A landscape with many valleys, sampled at points; each row gives a point and its height.
A ball rolls from a point to whichever of its 4 nearest points has the largest drop for the distance, and stops where none of them is lower. Distance is the straight distance between rows; heights are no part of it.
K35: -2,0,0,10,18,-30,9,12,-20,-22,-15,-8,16,-8,23,5,13,2,-14,-6,-14,5,6,-5,11,-13,22,-7,-11,-9,-18,-12,3,2,-14,-4,-34,-4,2,3,-2,-2  (h 12.6)
K530: 12,-7,-7,3,-9,-5,-7,-16,-3,-9,4,1,7,-7,-9,10,4,15,-13,4,5,-8,3,0,0,-5,-8,4,-13,-7,-2,7,-14,9,9,-8,-12,-21,13,-17,-4,-11  (h 12.2)
K268: -11,-17,8,-6,-22,23,-10,-24,17,15,16,2,-9,-7,0,-6,-3,-16,-9,22,13,-1,9,-5,-11,-4,-1,15,19,6,11,0,2,-1,10,5,18,11,-10,5,-5,26  (h 13.7)
K40: -1,21,8,5,-9,26,-12,-15,-2,15,6,13,7,17,-21,-7,-9,4,13,8,-7,-6,4,4,3,10,20,-10,16,5,-4,-25,24,-13,0,12,21,6,6,16,-15,-2  (h 27.5)
K847: 8,-11,-20,-1,-2,-9,-6,-16,-14,1,-7,-2,2,-5,5,-6,1,-3,-11,-10,6,-5,7,-7,22,-11,-16,8,-7,-5,-15,18,-17,-6,-13,13,-6,-20,-5,-17,13,-2  (h 45.3)
K825: 11,5,-1,8,2,7,-4,-15,-1,14,8,-5,-13,2,4,-19,-6,4,-4,-5,8,1,2,-7,-12,9,-11,10,14,25,2,19,4,19,-9,-7,18,-12,-1,-16,10,2  (h 31.0)
K242: 5,-3,8,-4,8,2,-3,-1,11,0,9,-27,3,-9,12,-14,8,11,9,4,-6,-4,-11,1,-1,-3,-4,16,8,18,-6,11,-14,10,3,-3,2,13,3,-7,-1,8  (h 6.0)
K900: 25,-18,2,6,-8,-33,20,8,-8,-14,3,-18,7,-5,21,7,11,9,-21,-19,6,-13,2,0,-3,13,-9,-1,2,-1,11,-10,-19,0,-18,11,-13,-11,3,-3,-2,-12  (h 45.1)
K673: -9,9,0,-11,2,8,0,11,6,1,-5,-8,-6,29,-22,6,3,-5,10,5,-15,-1,-16,-16,-16,-7,11,-15,-10,-11,6,-6,20,-17,7,4,32,-11,-5,-8,1,-5  (h 10.2)
K391: 7,-1,-7,4,-11,9,-33,-24,-4,17,15,0,-24,0,0,-21,-5,-2,-1,-6,11,15,5,14,-8,18,-34,9,24,2,3,19,-10,10,-2,1,9,-4,-8,-6,17,-5  (h 6.3)
K10: 12,-17,-24,3,0,-17,-2,-19,-12,-2,-6,-11,-1,4,6,-2,8,3,-9,-12,7,-14,14,-2,18,-2,-18,9,-1,-1,-21,12,-16,-5,-10,11,-9,-13,-2,-18,3,-3  (h 39.4)
K299: 3,1,2,-4,11,-3,2,11,7,-10,8,-21,-5,-24,2,-4,0,1,7,0,-13,8,-7,3,-1,-5,-1,9,4,10,-10,1,-22,10,-5,-3,-6,24,-10,-1,0,5  (h 6.9)
K354: 15,-18,-3,5,-3,-38,14,2,-6,-1,-1,-5,2,-6,18,8,14,5,-20,-20,-7,-14,9,0,-10,8,-8,-4,0,-3,6,-8,-13,3,-12,14,-8,-10,1,2,-2,-10  (h 46.6)
K131: -19,-6,-3,-12,4,13,-8,7,11,3,4,21,-16,4,6,-10,-5,-6,-8,15,17,9,-17,-9,4,12,5,-10,5,12,4,1,12,-25,1,-8,2,16,-9,5,-7,8  (h 5.0)
K44: 8,-1,-1,-2,-8,2,10,16,-10,-20,-20,3,19,5,11,3,11,6,10,-2,-2,2,7,2,15,-11,8,1,-38,6,-10,-3,0,9,-9,-10,-12,-1,8,6,-8,-1  (h 31.5)
K203: 20,-18,-8,10,7,-30,6,5,-19,-9,-6,-15,3,-14,13,2,14,4,-18,-22,2,-12,8,-3,-3,8,-10,-9,1,0,-7,-10,-10,-9,-13,15,-9,-13,1,-14,5,-2  (h 35.5)
K555: 14,-19,-16,3,-4,-38,7,-5,-3,4,-9,-8,2,2,18,3,8,-4,-7,-26,0,-25,23,-7,-1,8,-16,-10,2,-1,-7,2,-17,1,-18,17,-10,-9,-1,-9,0,-5  (h 69.0)
K239: -9,0,0,1,12,-18,10,26,-12,-14,-18,-2,29,12,16,12,5,3,17,-9,-8,-7,17,-7,8,-12,13,-10,-29,-3,-11,-15,2,4,-7,0,-23,-6,12,19,-2,-13  (h 38.1)
K191: -11,11,11,-6,-8,20,-18,-8,12,3,14,4,-15,1,-11,9,3,-18,-1,16,-5,8,13,3,-8,12,4,14,26,-1,8,-9,17,1,21,17,3,5,-11,9,-7,23  (h 47.8)
K638: -7,1,1,-14,7,9,-12,15,6,9,-4,6,-6,3,-11,6,-9,-12,8,10,7,13,-10,-8,1,9,12,-7,-4,-1,11,14,20,-21,2,5,9,-6,-11,8,2,22  (h 40.1)
K730: 4,24,10,2,-8,33,-10,-3,7,10,3,11,-5,11,-17,9,0,-11,8,4,-10,0,11,2,-4,16,8,1,15,-7,12,-6,21,-8,8,15,12,-8,-7,14,-11,13  (h 41.6)
K459: -8,5,16,-14,5,-1,-4,10,1,14,1,-9,6,18,-20,13,-8,-14,1,2,-5,0,-4,-13,-14,-9,11,-13,-5,-7,3,12,29,-20,12,-10,18,-16,-2,2,10,1  (h 9.7)
K891: -11,-16,2,-5,-3,11,-20,-15,10,5,6,8,-4,-1,-1,2,3,-12,-2,28,14,3,-4,-12,-4,9,-10,16,5,10,20,-4,-5,-17,14,9,8,22,-6,4,-8,24  (h 8.8)
K368: 17,-13,10,4,-6,-9,-6,-11,12,-9,11,6,8,-1,3,9,7,5,-1,11,-7,-8,-5,-4,-12,-7,-10,1,3,-8,-1,7,-27,-4,12,-16,-13,4,11,-5,4,-4  (h 12.0)
K112: 3,8,12,-5,11,-23,23,18,-12,-12,-27,0,6,4,-26,17,10,9,22,-15,0,-4,-17,4,-17,-14,8,-22,-12,-7,1,-11,9,7,-1,-8,10,9,-4,0,-6,-23  (h 19.8)
K204: 1,-3,-12,-2,-17,11,-30,-15,11,15,14,-1,-24,6,4,-19,-5,8,1,-7,6,3,0,17,4,25,-34,17,18,-3,4,14,-8,16,4,-1,4,-1,-8,3,12,-1  (h 6.8)
K623: 17,0,0,22,13,-21,21,5,-14,-12,-8,-18,16,-11,35,12,4,-10,-13,-23,-18,16,-4,-6,9,-13,19,-15,-2,-4,-11,-12,-4,4,-19,-2,-20,-5,-4,4,-20,-2  (h 14.6)
K953: 14,-10,12,-3,-4,-12,-2,11,-3,-7,-23,16,10,-5,-5,13,2,-5,20,-15,-3,12,2,-1,-1,-13,-4,-15,-2,10,-16,4,-1,3,-6,-9,-6,-1,-9,5,-7,3  (h 44.1)
K92: -19,6,0,-8,-3,5,-1,4,12,-2,0,22,-10,-3,3,-16,-6,-2,-10,8,17,14,-10,-4,0,15,-1,-11,-4,10,-8,3,7,-13,4,-10,-5,2,2,4,-1,-3  (h 9.3)
K122: -18,-6,14,3,-3,-14,13,22,13,3,6,-15,22,12,-22,15,-9,-15,-8,-6,0,15,-14,6,-18,-20,11,-8,-6,-4,4,-8,30,-14,13,5,13,-1,6,9,13,-11  (h 5.6)
K94: -4,-18,-5,-6,6,-1,-2,-26,-9,19,18,6,-18,-18,16,-20,2,29,-5,-10,7,12,-5,22,17,11,-11,16,28,-21,8,7,-19,4,3,9,-24,-9,7,-7,9,5  (h 63.9)
K616: -12,-7,-5,1,3,15,-9,-16,10,-2,13,13,-13,-2,2,-8,-3,-3,-5,27,22,3,-14,-13,-9,14,-4,5,8,10,23,-4,-3,-12,6,-8,6,19,-2,-9,8,7  (h 7.0)
K644: 9,12,-11,5,0,11,-27,-24,-9,14,18,6,-26,4,-10,-13,-12,-4,2,2,10,8,12,3,-6,17,-24,5,25,7,7,9,-11,7,-4,-6,10,-2,-12,-11,30,-1  (h 5.5)
K833: -12,-3,11,9,-10,-6,16,20,11,-13,-3,-9,9,12,-17,18,-15,-13,-11,-7,-5,17,-20,13,1,-33,1,-21,-18,-5,11,-9,25,8,4,10,20,19,13,20,6,-9  (h 9.4)
K751: -7,-15,-4,-4,6,-2,-1,-35,-3,18,10,5,-20,-26,27,-22,10,26,2,-7,7,4,0,7,9,21,-17,12,28,-20,4,-3,-14,-3,2,10,-31,-10,1,-17,3,8  (h 64.2)
K490: -6,27,1,-3,19,2,11,6,7,2,3,-11,1,-11,-10,-10,-7,-8,14,-1,-11,5,4,0,6,-8,-4,8,-4,5,-9,3,-7,13,-1,3,-8,19,-12,9,-12,1  (h 59.3)
K30: 12,-8,-22,8,-7,-17,-5,-15,-5,-4,-8,-5,7,-11,-6,11,9,7,-16,-3,7,-11,-1,2,6,-6,-15,8,-5,0,-10,9,-13,6,-1,8,-5,-23,10,-21,2,-3  (h 14.4)
K714: -20,7,12,1,-14,19,-9,-16,18,13,9,11,-16,7,-10,-13,13,-13,0,24,-4,-7,14,9,-15,16,5,15,37,5,-14,-7,16,0,22,11,6,5,-10,-3,0,18  (h 43.9)
K422: -14,-2,19,-5,-9,20,-9,-14,14,11,24,5,-6,3,-11,-6,7,-21,-8,22,-2,7,6,5,-13,10,3,22,29,4,1,-7,9,-6,18,12,13,3,-11,1,-14,23  (h 28.6)
K296: 14,1,-2,13,0,-28,19,6,-14,-16,-9,-11,12,-17,29,20,3,-8,-7,-17,-19,15,-1,-8,6,-26,17,-6,-5,-11,-3,-11,2,1,-16,-1,-19,-12,-6,0,-17,-13  (h 14.3)
K799: 8,2,-15,-6,-10,-5,-11,-25,-15,13,3,5,-13,-12,10,-14,4,4,-4,-12,3,9,3,7,24,-9,-19,13,6,-13,-5,12,-27,-4,-8,12,-12,-24,-2,-8,-1,-5  (h 33.3)
K53: -10,14,3,3,8,2,4,-9,-2,6,8,-2,-10,2,-6,-16,9,-2,-11,14,19,5,-7,-6,-20,7,3,8,6,18,5,9,-1,15,-1,-7,8,1,0,-12,-2,-4  (h 12.9)
K703: 16,-1,1,6,-8,1,-9,-11,-2,12,15,7,-1,0,2,0,-3,28,-2,5,-9,-12,7,-1,1,-6,-14,-5,7,-17,-3,11,-26,11,-2,-16,-19,-4,17,-1,5,-2  (h 2.5)
K667: -3,19,11,7,-10,30,-7,-12,4,8,1,4,1,26,-13,11,-4,-9,14,9,-12,0,-11,-9,-8,-3,23,-11,1,-7,6,-13,14,-5,-4,12,26,-4,4,10,-19,-3  (h 18.5)
K150: 18,-7,0,3,-4,11,-8,-4,10,20,13,-13,-11,5,15,-24,-5,12,9,0,-2,-11,4,-2,5,7,-13,15,4,9,2,19,-7,15,-7,-6,21,-6,5,1,4,4  (h 63.1)
K139: 18,-6,-16,4,-6,-12,-14,-23,-11,6,4,7,-1,-7,-3,8,3,14,-12,-2,8,-2,9,-1,11,-22,-17,9,2,-10,-6,15,-17,9,-2,0,-19,-26,12,-13,-2,-4  (h 18.8)
K64: 13,-8,11,1,1,4,8,-3,13,12,8,-21,-2,-1,11,-21,5,9,6,-3,7,-7,1,-7,-11,4,-10,14,10,24,0,20,-11,14,-12,-1,19,-2,-1,-11,4,3  (h 32.5)
K570: -3,12,-18,5,4,14,-20,-33,-7,18,16,12,-16,-5,-7,-6,-15,-4,-3,24,15,-10,8,-7,-12,14,-16,8,19,3,22,4,-10,-4,-7,-13,13,11,-3,-9,25,-3  (h 7.2)
K113: 0,-1,-8,1,3,3,-9,-12,-20,14,21,11,-14,-5,12,-12,-5,26,-8,-2,-2,1,8,13,22,3,-5,4,22,-17,9,10,-12,0,1,2,-24,-11,4,-3,3,7  (h 60.1)
K533: 11,-3,-8,15,15,-19,10,13,-21,-25,-12,-16,15,-9,15,-6,6,2,-14,-8,-4,-3,5,4,8,-6,25,5,-16,-6,-9,-15,-1,2,-6,-6,-20,4,8,-18,1,6  (h 17.7)
K404: -9,10,-3,0,7,8,0,-15,-1,7,7,9,-20,4,0,-8,-2,-5,-15,11,24,-3,-6,-8,-19,11,1,9,13,18,6,5,-3,9,-3,-16,6,-3,-2,-19,10,-3  (h 10.9)
K37: 7,-1,6,2,-1,1,1,-7,9,15,1,-28,-9,-9,16,-15,3,9,6,3,-1,-6,-5,-11,-7,1,-12,16,11,18,-7,17,-10,7,2,-5,14,9,0,-7,3,10  (h 12.5)
K706: 1,-7,22,-4,-3,-19,18,29,-11,-11,-27,-17,21,-6,-6,17,14,9,23,-16,2,10,-7,1,-9,-17,8,-9,-33,8,-1,2,10,3,-8,5,6,-8,-2,11,3,-24  (h 29.4)
K435: -19,6,4,-10,-5,1,8,25,0,3,4,-16,-3,24,-19,11,0,-14,11,8,-14,-4,-16,-8,-21,-18,8,-18,-19,-15,-4,-4,26,-21,13,-2,19,1,-2,-5,6,-14  (h 6.7)
K441: 1,19,8,-3,0,23,-8,0,3,10,-1,3,-2,20,-14,17,-5,-12,10,3,-6,8,-3,-11,-2,2,21,-2,0,-9,12,1,20,-13,0,8,20,-11,-7,4,-11,9  (h 0.8)
K875: 8,10,3,0,9,-5,7,7,4,-6,-15,5,4,-15,-11,18,-11,-10,24,-9,-13,13,3,1,4,-10,-1,-2,6,8,-13,-2,-2,4,-6,-7,-9,14,-18,3,-6,6  (h 53.7)
K341: 9,-8,-2,-8,-4,3,-8,6,2,20,20,2,-5,8,9,-12,-9,23,3,8,-7,-22,11,-5,4,10,-12,7,5,-10,10,16,-19,10,-2,-8,-4,-2,11,13,10,5  (h 76.0)
K873: 5,-13,16,-17,-7,-8,7,20,-3,-11,-30,-4,19,1,3,16,11,8,27,-16,3,12,3,-1,-3,-16,-1,-12,-22,17,-9,1,14,2,-1,1,-2,-17,-3,6,-10,-11  (h 4.5)
K624: -20,0,7,-11,1,-5,20,6,14,6,-3,-3,27,-5,-11,3,-17,-15,3,-8,6,5,-8,-1,6,-18,-10,-11,-12,-3,5,-15,14,-2,-2,11,19,8,12,12,-7,-19  (h 4.6)
K661: -6,-14,4,-6,-22,20,-10,-33,17,13,21,-2,-5,-17,2,-11,-3,-12,-6,33,6,-4,19,-8,-9,8,-1,10,15,13,20,3,2,-5,4,2,23,5,-15,6,6,18  (h 18.3)
K275: -18,-3,3,6,9,-7,17,15,6,-13,-6,-5,20,6,-13,17,-15,-2,-3,-14,4,11,-15,1,12,-19,-3,-17,-15,-4,16,-19,9,-2,-2,5,20,22,20,15,-1,-13  (h 1.4)
K298: -12,-4,-2,-9,-2,16,-11,6,9,-8,2,13,-8,-1,-3,-6,1,-7,-6,27,20,15,-10,-11,8,14,-7,-5,8,8,17,3,7,-23,11,3,8,8,-10,3,0,10  (h 10.8)
K392: -2,-3,12,-7,9,-10,8,24,-8,-19,-30,-5,33,0,11,1,12,12,22,-5,2,-1,11,-11,3,-7,4,-7,-37,-6,-8,-1,3,-5,-2,-3,-7,-13,16,21,0,-15  (h 38.3)
K702: -19,8,-6,-13,-9,27,-14,-7,20,13,13,17,-11,17,-19,-15,7,-11,11,22,-3,-17,5,15,2,17,4,1,31,4,-15,-15,17,-12,27,13,11,13,3,7,0,12  (h 55.9)
K124: -2,21,1,-2,-9,31,-14,-8,11,10,13,18,-6,12,-19,0,-1,-1,13,11,-10,-3,12,11,-1,23,8,-3,20,7,-7,-20,19,-13,15,18,14,5,-3,18,-11,9  (h 50.5)
K190: -14,2,16,-12,-1,10,1,9,3,13,4,11,8,-2,-5,-9,-10,-13,-4,5,7,1,0,2,9,4,6,-15,-2,7,-6,4,21,-26,-5,-2,6,-3,2,19,-4,-3  (h 20.9)
K553: 24,-11,-15,7,1,-34,27,13,-8,-26,1,-10,9,-19,15,21,-4,-7,-8,-10,-11,-8,-22,-6,1,-4,-2,-10,-27,-6,11,10,-22,2,-17,-13,-21,-8,-9,2,-8,-14  (h 47.0)
K914: -8,11,-5,-2,17,-4,20,8,8,-5,-22,4,18,4,-19,23,-17,-3,18,-12,6,-7,-12,-2,-1,-13,-1,-13,-7,-12,9,-22,-1,3,-5,2,15,20,12,2,-11,-21  (h 7.9)
K641: -19,3,-5,-8,3,8,-6,-1,8,0,8,22,-11,5,5,-12,0,-5,-10,22,23,3,-14,-9,-10,19,2,-1,3,15,-2,1,-2,-10,5,-9,1,11,-6,-11,0,-4  (h 8.2)
K852: -8,8,9,24,0,-1,18,36,3,3,-6,3,13,19,-6,25,-4,-18,0,1,-16,16,-2,8,-20,-34,15,-19,-18,-8,2,-12,30,10,6,2,9,8,5,17,7,-2  (h 28.0)
K795: 0,0,-9,1,-3,21,-12,-24,5,15,9,18,-8,0,-7,-7,-14,-7,-12,27,13,-8,6,-11,-7,18,-7,6,6,9,22,-2,-18,-11,-6,-10,16,22,-6,1,12,3  (h 5.7)
K758: -5,12,-2,-13,0,8,-7,0,2,13,-3,-2,-3,19,-23,12,-4,-11,21,6,-13,-5,-12,-13,-11,-10,22,-5,-4,-13,5,6,22,-18,3,5,28,-3,-10,-6,-7,1  (h 17.6)
K189: 6,3,-5,-5,-6,6,-12,-1,-5,18,20,3,-19,5,9,-14,-14,30,0,-1,-4,-16,17,13,19,6,-5,13,13,-13,11,22,-24,11,3,-7,-13,3,3,6,10,12  (h 72.5)
K786: 16,-9,5,-1,-10,-7,-5,2,14,-15,8,10,4,-14,6,7,6,4,8,-3,-16,7,-12,5,-6,6,-4,-2,-3,-2,-9,-8,-17,1,9,-13,-7,11,10,-3,5,-2  (h 12.1)
K187: 0,20,7,-6,-3,20,-12,0,7,1,4,4,-11,14,-18,13,4,-14,-1,6,-1,7,1,-2,5,11,7,9,10,-5,7,-8,19,-12,14,20,10,1,-7,19,-14,25  (h 54.6)
K221: -11,3,3,-5,-3,-4,4,23,3,0,1,-5,-1,19,-17,8,2,-17,3,2,-22,3,-17,-4,-20,-16,12,-13,-14,-14,-4,-12,24,-17,16,2,21,11,-1,-8,11,-14  (h 6.2)
K386: 8,-10,4,-8,-8,4,2,13,1,-20,-19,20,13,-1,15,6,8,2,13,-9,-5,18,4,7,5,-9,1,-5,-33,8,-11,0,-4,12,-2,-15,-15,-1,5,5,-8,-4  (h 33.6)
K388: 16,-9,-18,10,4,-18,1,-1,-14,-22,-12,-16,14,-11,6,-1,13,15,-16,-6,1,-13,5,8,4,4,4,4,-12,-2,-7,-1,-4,5,-1,0,-10,-5,6,-18,5,4  (h 21.2)
K598: -3,2,6,-8,7,18,-10,5,-1,-2,2,6,-13,1,-11,9,0,-15,1,11,15,20,-7,-5,7,14,0,-4,6,4,5,5,17,-17,7,14,6,-3,-16,11,-4,24  (h 31.3)
K336: 4,13,-7,9,11,11,-11,-22,-4,11,8,7,-13,-6,-12,-11,-12,-3,-11,11,17,-7,4,-8,-20,14,-15,5,18,15,8,7,-8,10,-6,-12,0,-3,-4,-18,12,-2  (h 11.4)
K712: -14,19,7,-6,2,1,19,2,13,13,-11,4,13,-1,-7,-5,-13,-12,2,-4,6,-5,5,8,4,-14,-3,-6,-9,9,-9,-13,7,-5,-4,7,9,1,1,19,-13,-9  (h 44.0)
K945: 3,16,9,-5,8,28,-10,2,3,11,0,12,-6,14,-25,16,-1,-15,6,1,-2,5,1,-12,4,6,11,4,2,-11,8,-2,17,-12,2,15,14,-10,-11,10,-20,18  (h 27.6)
K881: -7,2,3,8,14,-17,15,17,-19,-20,-17,-1,30,7,17,10,5,6,12,-9,-9,-5,15,-12,13,-16,12,-12,-29,0,-11,-9,2,7,-8,-2,-25,-5,11,9,-6,-11  (h 38.4)
K9: -18,-1,9,1,-8,25,-7,-23,18,21,9,8,-14,3,-22,-15,10,-27,-6,25,1,-13,6,5,-16,10,12,20,33,8,-9,7,15,-3,20,2,10,9,-11,-10,4,21  (h 38.9)
K95: 2,-6,2,15,5,-24,16,4,-19,-19,-7,-9,20,-8,27,4,1,-3,-11,-15,-13,6,3,-3,4,-12,26,-7,-1,-11,-15,-12,-2,-2,-15,-5,-23,-2,3,-4,-10,-1  (h 5.2)
K902: 10,4,-7,2,-10,2,6,15,-12,-26,-20,5,8,1,10,0,9,11,-1,-2,-3,-2,0,13,7,-2,10,3,-35,1,-4,-4,-7,15,-2,-16,-12,-1,12,-6,-2,-3  (h 26.6)
K811: -4,8,4,12,11,-14,23,22,-13,-11,-17,6,3,10,-19,12,3,6,8,-14,3,-4,-26,4,3,-20,12,-40,-14,-18,6,-12,11,7,-6,-5,16,10,-1,3,-6,-21  (h 9.1)
K679: 26,-11,2,13,-5,-34,22,10,-4,-21,-1,-11,8,-10,24,12,4,-1,-19,-19,0,1,-11,4,-7,5,-1,-11,-5,-8,10,-5,-17,-8,-20,5,-19,-12,-1,6,-2,-14  (h 45.5)
K436: 13,7,-5,4,-5,13,-18,-21,3,22,11,2,-21,3,-9,-18,-7,6,-2,-5,15,5,3,3,-6,13,-22,8,18,19,7,17,-5,9,-7,-4,16,-6,-10,-11,16,-3  (h 14.5)
K483: -1,-11,5,-2,4,-5,14,23,-8,-17,-21,-3,30,0,18,6,14,10,18,-5,-4,-6,18,-12,9,-7,10,-6,-35,3,-8,-11,5,5,-7,3,-16,-6,11,13,-8,-8  (h 37.1)
K62: 10,-7,-7,4,-4,0,-13,-21,-14,15,23,5,-5,-11,2,-1,-5,19,-12,11,-2,-8,15,4,15,-14,-2,4,13,-14,1,18,-18,8,-7,-11,-22,-20,10,-1,2,-5  (h 44.5)
K603: -14,23,8,-4,10,6,11,3,6,-2,11,6,-6,-6,6,-18,-2,-12,-3,8,7,2,-7,5,-5,7,11,3,-3,10,-4,1,6,8,5,-4,-7,3,1,7,-7,-6  (h 12.3)
K133: -12,-6,2,0,-6,24,-12,-5,11,0,9,8,-3,-2,-3,2,4,-17,-8,16,10,10,-5,-7,1,13,-6,16,11,4,13,0,5,-14,17,11,11,10,-7,6,-6,27  (h 16.7)
K196: -11,-7,7,25,3,0,14,28,0,-16,-9,-8,3,4,-16,21,-16,-12,-4,-8,-6,18,-18,9,6,-37,8,-24,-18,-7,7,-11,21,11,0,10,13,13,11,20,9,9  (h 16.6)
K561: 14,-1,1,2,-11,1,-1,6,1,-22,-14,8,4,-10,6,6,7,0,-6,1,2,4,-5,6,3,-2,7,5,-28,-6,1,-6,-11,12,8,-18,-19,-3,14,-5,5,-3  (h 26.7)
K653: 6,3,2,-2,5,-9,-3,11,7,-11,-4,0,1,-14,-9,6,-5,-8,21,-10,-18,14,10,6,6,-6,1,-3,1,7,-12,-1,-10,8,-1,-11,-15,16,-11,0,-6,3  (h 5.4)
K792: -8,3,-3,8,10,-12,23,21,-6,-14,-14,3,9,2,-18,16,-5,3,10,-12,2,1,-24,1,12,-17,4,-24,-15,-10,7,-21,8,-2,0,-5,21,20,8,4,-4,-20  (h 6.4)
K230: 18,-15,1,-2,3,10,3,-2,13,8,14,-15,-3,2,19,-17,-5,13,10,7,-7,-24,8,-7,-2,6,-6,10,5,6,-2,17,-19,7,-4,-9,3,2,9,4,14,3  (h 46.7)
K488: 11,-9,-11,19,6,-26,6,4,-15,-15,-4,-20,8,-12,19,0,8,10,-25,-18,5,-10,4,7,2,1,4,2,-3,-1,-10,-3,-5,-4,-7,6,-4,-2,3,-18,2,-1  (h 15.3)
K208: -3,1,17,-9,15,-24,13,15,-5,-5,-29,4,7,0,-11,26,6,8,29,-21,-1,0,0,-3,-6,-14,4,-18,4,-2,-5,-4,8,15,-7,-4,1,-2,-11,-2,-16,-13  (h 36.3)
K764: 12,-2,-12,-5,-16,19,-17,-8,12,14,10,-3,-16,12,20,-25,-4,11,-1,-8,-6,-10,6,11,7,24,-29,11,9,8,0,20,-9,17,-13,-1,10,-5,-8,8,13,2  (h 30.2)
K140: 27,-12,4,16,8,-29,13,3,-18,-15,-6,-15,9,-11,18,0,5,2,-22,-18,-9,0,-1,-3,-2,0,16,3,4,-10,-10,-14,-6,-4,-11,1,-18,1,1,-9,-4,-5  (h 10.7)
K716: -11,-9,-9,-12,1,9,-13,2,-4,12,19,-6,-16,9,11,-15,-4,28,-2,-1,1,-11,12,13,16,26,-10,15,10,-13,8,19,-19,13,-2,2,-16,-1,3,0,8,7  (h 66.5)
K468: 3,3,-8,6,6,-9,4,15,-15,-24,-15,2,12,-2,21,3,10,-1,-2,-6,-3,-7,18,4,8,-3,16,4,-34,-3,-4,-8,-1,7,-4,-10,-23,2,4,-6,1,-4  (h 22.2)
K207: -7,20,7,-7,7,5,9,-2,2,5,4,-18,-13,-8,1,-16,7,-6,-10,3,5,0,-14,3,-14,4,6,19,6,24,2,12,-1,16,1,-5,7,3,2,-11,-3,-8  (h 14.2)
K284: 13,-7,8,4,-7,-3,0,1,2,-14,-19,16,-1,-13,2,5,2,1,15,-11,-13,19,-2,3,9,-6,-6,-9,-5,11,-12,2,-2,5,2,-16,-16,11,-3,8,-3,1  (h 29.0)
K628: -24,11,-13,-6,-9,31,-12,-15,20,11,9,17,-16,10,-19,-19,5,-12,10,35,-14,-11,5,9,6,19,6,16,28,6,-20,-3,12,-12,25,4,3,5,1,-8,-3,6  (h 46.5)
K4: -10,17,-4,-7,10,6,17,3,7,6,-12,5,15,1,-7,9,-19,-5,23,-11,0,-2,9,-5,5,-13,-3,-4,-3,6,-7,-11,1,6,-12,0,4,9,2,13,-11,-13  (h 36.7)
K778: -17,-11,-7,-15,11,9,-16,-11,-8,12,14,-4,-19,7,15,-16,-3,31,-8,-2,-3,-12,-1,20,17,21,-16,19,18,-18,12,11,-21,14,2,5,-20,-9,1,-8,17,8  (h 64.7)
K586: 7,4,-13,4,-2,-9,2,2,-17,-24,-16,0,5,-6,2,6,4,5,-12,-7,5,-7,0,7,3,0,6,7,-31,-7,-5,-6,-8,4,9,-7,-15,-2,2,-11,4,3  (h 25.5)
K141: 15,-10,-18,-1,3,-14,-2,-10,-17,-16,-16,-12,6,-6,-3,6,5,18,-20,-6,3,-11,2,-1,5,-6,0,4,-9,-6,-6,4,-14,-2,2,4,-4,-13,12,-29,3,0  (h 17.5)
K31: -21,10,5,-11,5,2,0,9,2,-1,6,18,1,-4,-3,-15,-9,-14,-4,15,15,6,-7,1,5,8,10,-15,-5,13,-11,5,13,-21,2,-10,2,0,-5,15,-9,2  (h 12.4)
K185: -13,7,7,3,-9,-6,10,29,11,1,3,-3,8,14,-19,14,-6,-17,-6,-9,-13,12,0,5,-15,-19,16,-19,-11,-5,11,-14,33,-5,16,2,12,10,8,5,21,-7  (h 8.5)
K997: -29,-19,-16,-4,2,16,-12,-22,6,22,6,-3,-21,-8,12,-16,-5,33,-8,1,6,-10,6,5,17,26,-12,29,21,-10,12,10,-17,16,12,-1,-20,-7,-8,-19,13,13  (h 64.8)

Call two points neighbours if one is among the 4 nearest of the other. Go from one point of each pair to the other, from neighbour to neighbour, staying as low as possible. Name the highest point that can't be avoided.
K644 and K873 -> K598
K703 and K653 -> K786
K441 and K873 -> K706
K644 and K131 -> K641
K653 and K242 -> K299
K275 and K122 -> K833
K644 and K795 -> K570

Two balls start at each pair of points below. Name the first point that both come to, or write never.
K628 and K714 -> K268
K386 and K483 -> K468
K997 and K799 -> K703

Write out the way that a ball takes from each point below.
K555 -> K203 > K488 > K140 > K95
K354 -> K203 > K488 > K140 > K95
K586 -> K388 > K488 > K140 > K95
